Each row is a point on a tangle of strands that fork, close into loops and nearly touch. The rows are in no order.
Points whose rows are less than 56.5 apart are linked; no others are.
dudi: [9, -11, 11, 0, 31, -4, 36, -22, 2, 12, 27, 23, -6, -3, -3, 2, 21, -4, -4, 17]
dok: [5, -11, -2, -26, -18, -7, -3, -20, -17, 3, 3, -2, 20, -7, 1, -4, 7, 27, -5, -6]
dov: [7, -12, -6, -9, -8, -16, -3, -37, -17, -4, 25, 5, 14, 7, 6, -1, -11, 8, -14, 2]
Las: [21, -25, 10, -14, 20, 11, 12, 8, -6, -3, 5, -2, -22, 6, 14, -26, 6, -8, 13, -6]
labir: [-3, 13, -2, -35, -12, -5, -23, 10, -2, -32, -18, -3, 10, -13, -10, 6, -4, 25, -7, -12]
debo: [2, 15, 4, 35, 31, 5, 0, 7, 34, 1, 26, 2, -17, 11, 1, 0, -7, 5, 9, -6]
sebun: [-11, -26, 5, 6, -10, 1, -1, -11, 0, -32, 17, -6, -28, 19, 6, -9, -14, 6, -2, -23]
Lis: [-3, 9, -9, 20, -32, -13, -36, -4, -5, -9, -12, -4, -13, -18, 11, 8, -24, 10, -29, -16]
derub: [14, 5, 19, 24, 36, 7, 21, 19, 8, -4, -16, 18, -12, -15, -7, 5, 14, 6, 6, 2]
nupat: [-19, 11, 0, -23, -3, 11, -24, -4, -15, -32, -3, 5, 20, 4, -9, 13, -25, 12, -13, -2]
Bab: [-7, -14, -13, -7, -34, -13, 3, -7, 2, 18, -29, -7, 9, 11, -16, -16, 8, 0, -10, 1]
muru: [14, 3, 24, 12, -3, 2, 1, 3, -2, -7, -10, 17, 2, 4, -17, -7, 3, 14, 11, 14]
tila: [10, 14, 4, -2, 6, 13, -3, 4, 26, -26, 3, -3, -10, -8, 1, 5, -13, 1, 30, -7]
sak: [-4, 10, -31, 3, -1, -12, 24, -9, 16, 13, -1, 1, -9, 0, -2, 11, -2, -25, -29, -20]
Difa: [5, 40, -12, -14, -30, 18, -31, 4, -13, 10, -5, 12, 20, -30, 10, 9, -14, 1, 8, 17]
Meni: [-4, 8, -15, 14, 13, 1, 16, 20, 6, -9, -17, 23, 0, -22, 2, 8, 22, 1, 11, 9]
lupir: [-20, 0, -18, 19, 9, -5, 19, -3, -2, 25, 30, 4, 1, -4, -3, 10, 14, 25, 10, 7]
ves: [-11, -5, -11, 3, 19, 13, 29, 13, 2, 9, 13, -2, -17, 3, 23, -4, 0, -21, 25, 12]
feme: [-3, 4, 2, -17, 1, 18, -17, -14, -13, 9, -2, 2, 33, -5, 19, 18, 2, -4, -4, 8]
tud: [-5, -8, -3, 18, 36, -19, -4, -4, 12, 16, 26, -10, 0, 5, 10, -3, 0, 0, -26, 8]
pasat: [18, 2, 24, -5, 22, -1, 15, 11, 6, 4, -14, 11, -8, 1, -12, 4, 16, -9, 20, 16]
Lazu: [-25, 1, -18, 19, -9, -24, 11, -5, -6, 14, 12, -5, -5, 2, -12, 12, -11, 33, 5, -1]
nitu: [0, 5, 14, -26, -2, -8, 16, -7, 1, 14, 2, 8, -1, -2, -29, 27, 6, -4, 2, -19]
Zovar: [10, 9, -11, -24, 13, -23, 14, -2, -27, 13, -1, -22, 13, 13, -8, 15, -31, -20, -19, -3]
kav: [-8, 0, -22, 18, 17, -2, 17, 4, 13, 13, 33, -20, -6, 20, -6, -26, -5, 14, 13, 0]
Zipap: [-9, -9, -2, 12, 3, 34, 3, 8, -5, 12, -11, -4, 7, 15, 14, 5, 3, -34, 1, -8]
tudo: [19, 17, -3, -5, 0, -8, 2, -10, 17, -3, 31, -3, -15, -1, 8, 1, -5, 9, 20, -20]
Paz: [1, -3, -27, 6, 6, -23, 0, 13, 12, -3, -20, -11, 5, 7, 17, -15, 6, -7, -15, 3]
dar: [4, -19, -7, -20, -4, 6, -10, -8, -8, 6, 13, -4, 22, -4, 26, -10, 18, 6, -8, 12]
Fese: [8, 5, 11, -16, -3, 20, -15, 17, 19, -28, -24, -2, -5, -10, 6, -18, 5, 8, 20, -5]
tadok: [-1, 1, 24, -19, -31, -17, -34, -1, 35, 32, -3, -26, 2, -2, -10, 2, -6, 16, -37, -14]
Nepak: [6, -15, 47, -7, 28, 14, -11, 6, -13, -8, 6, 3, 14, 2, 4, 1, 9, 19, 4, 29]
finu: [-20, -4, -20, -9, -5, -16, -11, 0, 31, -24, -29, -19, 8, 3, 4, -6, 0, 10, -14, 1]
kodo: [-19, -14, -15, 3, 30, -3, 28, -6, 5, 2, 22, 11, 5, -7, -6, 1, 23, 4, -9, 0]
mus: [25, -7, 40, -13, 2, 21, -18, 16, 0, 7, -23, 6, 8, -12, -2, -17, 33, -9, -5, 17]
padam: [9, -26, -1, -21, 1, -8, -2, -3, 0, 4, 19, -15, -5, 7, 16, -25, 25, 0, 2, -8]
vukeg: [-4, 0, -5, -24, -14, -20, 18, -21, 3, -4, -15, 12, -5, -5, -30, 14, 17, -1, -3, 4]
kobot: [5, -1, 17, -4, -25, 29, -23, 3, -20, -26, -14, 6, -1, 16, -1, -20, -16, -7, 22, 18]
nebep: [19, 11, 25, -34, -11, -3, 12, -3, 3, 5, -13, 8, -9, -16, -19, 23, 8, -27, 18, -3]
Poreb: [19, 22, -7, -19, -17, 0, 16, -5, 9, 23, 28, -14, -18, -6, 8, 7, -11, -1, 24, -37]
Vog: [19, -9, 9, -11, 0, 18, -2, 7, -25, -21, -15, 2, -12, 6, 4, -26, -8, -14, 19, -5]
Zizuf: [6, -6, -2, 11, -12, -16, 8, -20, -19, -7, 21, 5, -1, -11, 7, 3, 4, -1, 4, 19]
nibiz: [-4, 5, -19, 15, 39, -7, 19, 0, 8, 22, 34, -7, -9, 5, 4, -23, -4, -13, -8, 8]
tafon: [-11, -13, -16, 9, 9, 15, 11, 8, 0, 26, 12, -18, -7, -4, 20, 7, 4, -26, 3, -11]
Vufit: [5, -6, 4, 7, 3, 3, -25, -2, -21, -26, 6, 5, 28, 6, -7, -12, -3, 32, -17, 14]
zad: [-9, -9, 16, 1, -9, 3, -8, 1, -27, -11, 6, 9, -9, -15, 11, 12, -6, -10, 21, 13]
liku: [-10, -2, 19, 23, -31, 23, -30, -4, -3, -16, 1, 19, -15, 4, 2, -16, -7, -15, 11, 16]
zudi: [-2, 19, 1, -14, 9, 14, 5, 7, -22, -21, -23, 2, 30, 10, -9, 13, -12, 4, 0, 4]
Taf: [-6, -15, 21, 2, 16, 3, -13, 14, -24, -25, -3, 1, 26, 8, 4, -15, 9, 9, -4, 27]
nane: [-6, -1, -24, -4, -3, 0, 20, -4, 9, 18, 1, -7, -10, 1, -4, 6, -11, -6, -9, -48]
Zotif: [6, 27, 5, -5, -31, 23, -42, -2, -4, -9, -3, 13, 5, -11, 1, -4, 0, 8, 4, 10]
Loles: [-1, 3, -13, 15, -29, 8, -2, 5, -3, 3, -2, -3, -12, 8, -3, -7, -7, -17, 25, -1]
dulo: [-8, -9, 6, 18, -20, 29, 0, -3, -10, -6, 10, 20, -11, 6, 5, 4, -15, -12, 20, 1]
tunib: [15, 23, -3, -11, -5, 20, -23, 1, -20, 5, -6, 15, 15, -30, 22, 18, 7, -13, 3, 19]
Fos: [2, 9, -5, 3, -25, 5, -28, -4, -9, -25, -16, -5, -22, -22, 10, 9, -4, -11, -7, -18]
sez: [-11, 1, 1, -6, -30, -24, -17, 1, 27, 20, -25, -14, 0, -4, -7, 0, 7, -1, -24, -6]
viki: [32, -2, 24, -22, 6, 1, -4, 17, 6, 11, -33, 13, 9, -17, -8, -5, 24, -1, 26, 17]
Fopo: [-28, -17, -4, 13, -6, -11, -18, 9, 9, -25, -12, -9, 8, 6, 9, 2, -8, 12, -18, 5]
por: [-14, -1, 13, 0, 5, 2, -24, -3, -19, -23, -13, 1, 24, 5, -13, 9, -15, 28, -31, -7]
pizer: [-1, 9, -12, -4, -24, 10, 23, 3, 0, 35, 23, -14, -16, 7, -6, 20, -11, -7, 10, -42]
nev: [-5, 10, 3, 37, 22, 12, 5, 8, 26, 9, -4, -4, -4, 5, 9, -9, 9, -13, 15, 11]
litu: [2, 8, -31, -22, 16, -32, 10, 2, 0, 22, -12, -18, 2, -1, 1, 7, -31, -5, -33, -6]
ked: [-7, 13, -29, 9, -1, 1, 31, 0, 9, 7, -4, 12, 0, -13, 8, 15, 1, -9, 2, 0]
nipil: [-3, -6, 0, 6, -19, 6, -18, -1, 8, 0, -4, -6, -2, -3, 7, 5, 9, -5, 4, -15]
vesa: [11, 19, 5, -9, 14, -9, 23, 1, -24, -6, 7, 1, 1, 9, -12, 17, -14, -20, 3, 0]
nuti: [-27, -24, -11, 17, -7, -6, -3, -7, 8, -20, 4, -10, -12, 11, -6, -10, -19, 24, -16, -7]
Lim: [19, -5, 18, 9, 15, -7, 3, -15, 2, 26, 22, 8, 11, 12, -1, -2, 21, -6, -1, 18]
Vov: [7, -2, 12, 22, -2, 44, 1, -9, 4, 13, -12, 10, 9, 12, 23, -18, 3, -25, 6, 1]
palo: [-8, 4, 2, 21, -20, -22, -12, 7, -6, 16, -5, -10, -2, 13, -9, 2, -22, 14, -11, -4]
Tiliv: [2, 7, 7, -24, -18, 11, -22, 13, 11, -28, -34, 10, 10, -17, -12, 3, 15, 12, 8, 1]
riba: [2, -15, 39, 5, 18, 1, -8, -5, 14, 2, 9, 1, 10, 1, 10, 3, 19, -3, 0, 35]
Zuli: [6, 12, 6, 7, 20, 14, 11, -3, -10, -9, -6, 4, 14, 6, -11, 20, -7, -9, -9, -5]
pinol: [-3, 10, -4, 18, 39, 15, 21, 18, 19, -4, 26, -7, -10, 13, -2, -20, 0, 20, 18, -14]
Dom: [-14, -22, 3, 13, 2, 6, 23, -7, 6, -12, 26, 10, -31, 13, -8, 2, 2, 4, 6, -27]
bet: [-18, 3, 1, 25, -6, -10, -9, 23, -17, -3, -6, -15, 10, 19, -19, -2, -14, 16, 10, 0]
fogu: [13, 11, -35, -14, 19, -27, 4, 9, 7, 6, -18, -24, -12, 0, 11, -7, -1, -18, -18, -18]
nedat: [0, -4, 6, 11, -21, -12, 5, 10, -19, -8, -3, 9, -2, 16, -26, -10, 7, 23, 19, 5]
ser: [-3, -11, -8, -7, -15, -17, 17, -4, 4, 10, -25, 16, 3, -2, -12, -5, 16, -5, 4, 21]
pataz: [-6, 7, -22, 1, 11, -29, 22, -11, 15, 37, -18, -5, -10, -5, -13, 8, -13, -7, -38, -12]
zodar: [2, -13, -7, 14, 14, -35, 1, -20, -5, 6, 35, -2, -6, -9, 13, 5, 6, -8, -16, 21]

How many points has the smallest loop of links through each point below? Write none if it is on no loop.
por -> 26
dov -> 11
nane -> 16
nitu -> none

A piece is two or more points that can be reached from each other along the links. Count, over all rows, the pieces, the separate loops (a circle has one, a figure eight two, a Y none), the forks (points with three links) and the tips (points with one).
pieces -> 4
loops -> 3
forks -> 7
tips -> 9

A fork is a point with three links, a tip a point with one. Leave the first point through the second and follow the links. Name the first fork or tip that comes.
nane / pizer -> nupat
Taf / Nepak -> pasat
labir / Tiliv -> sak
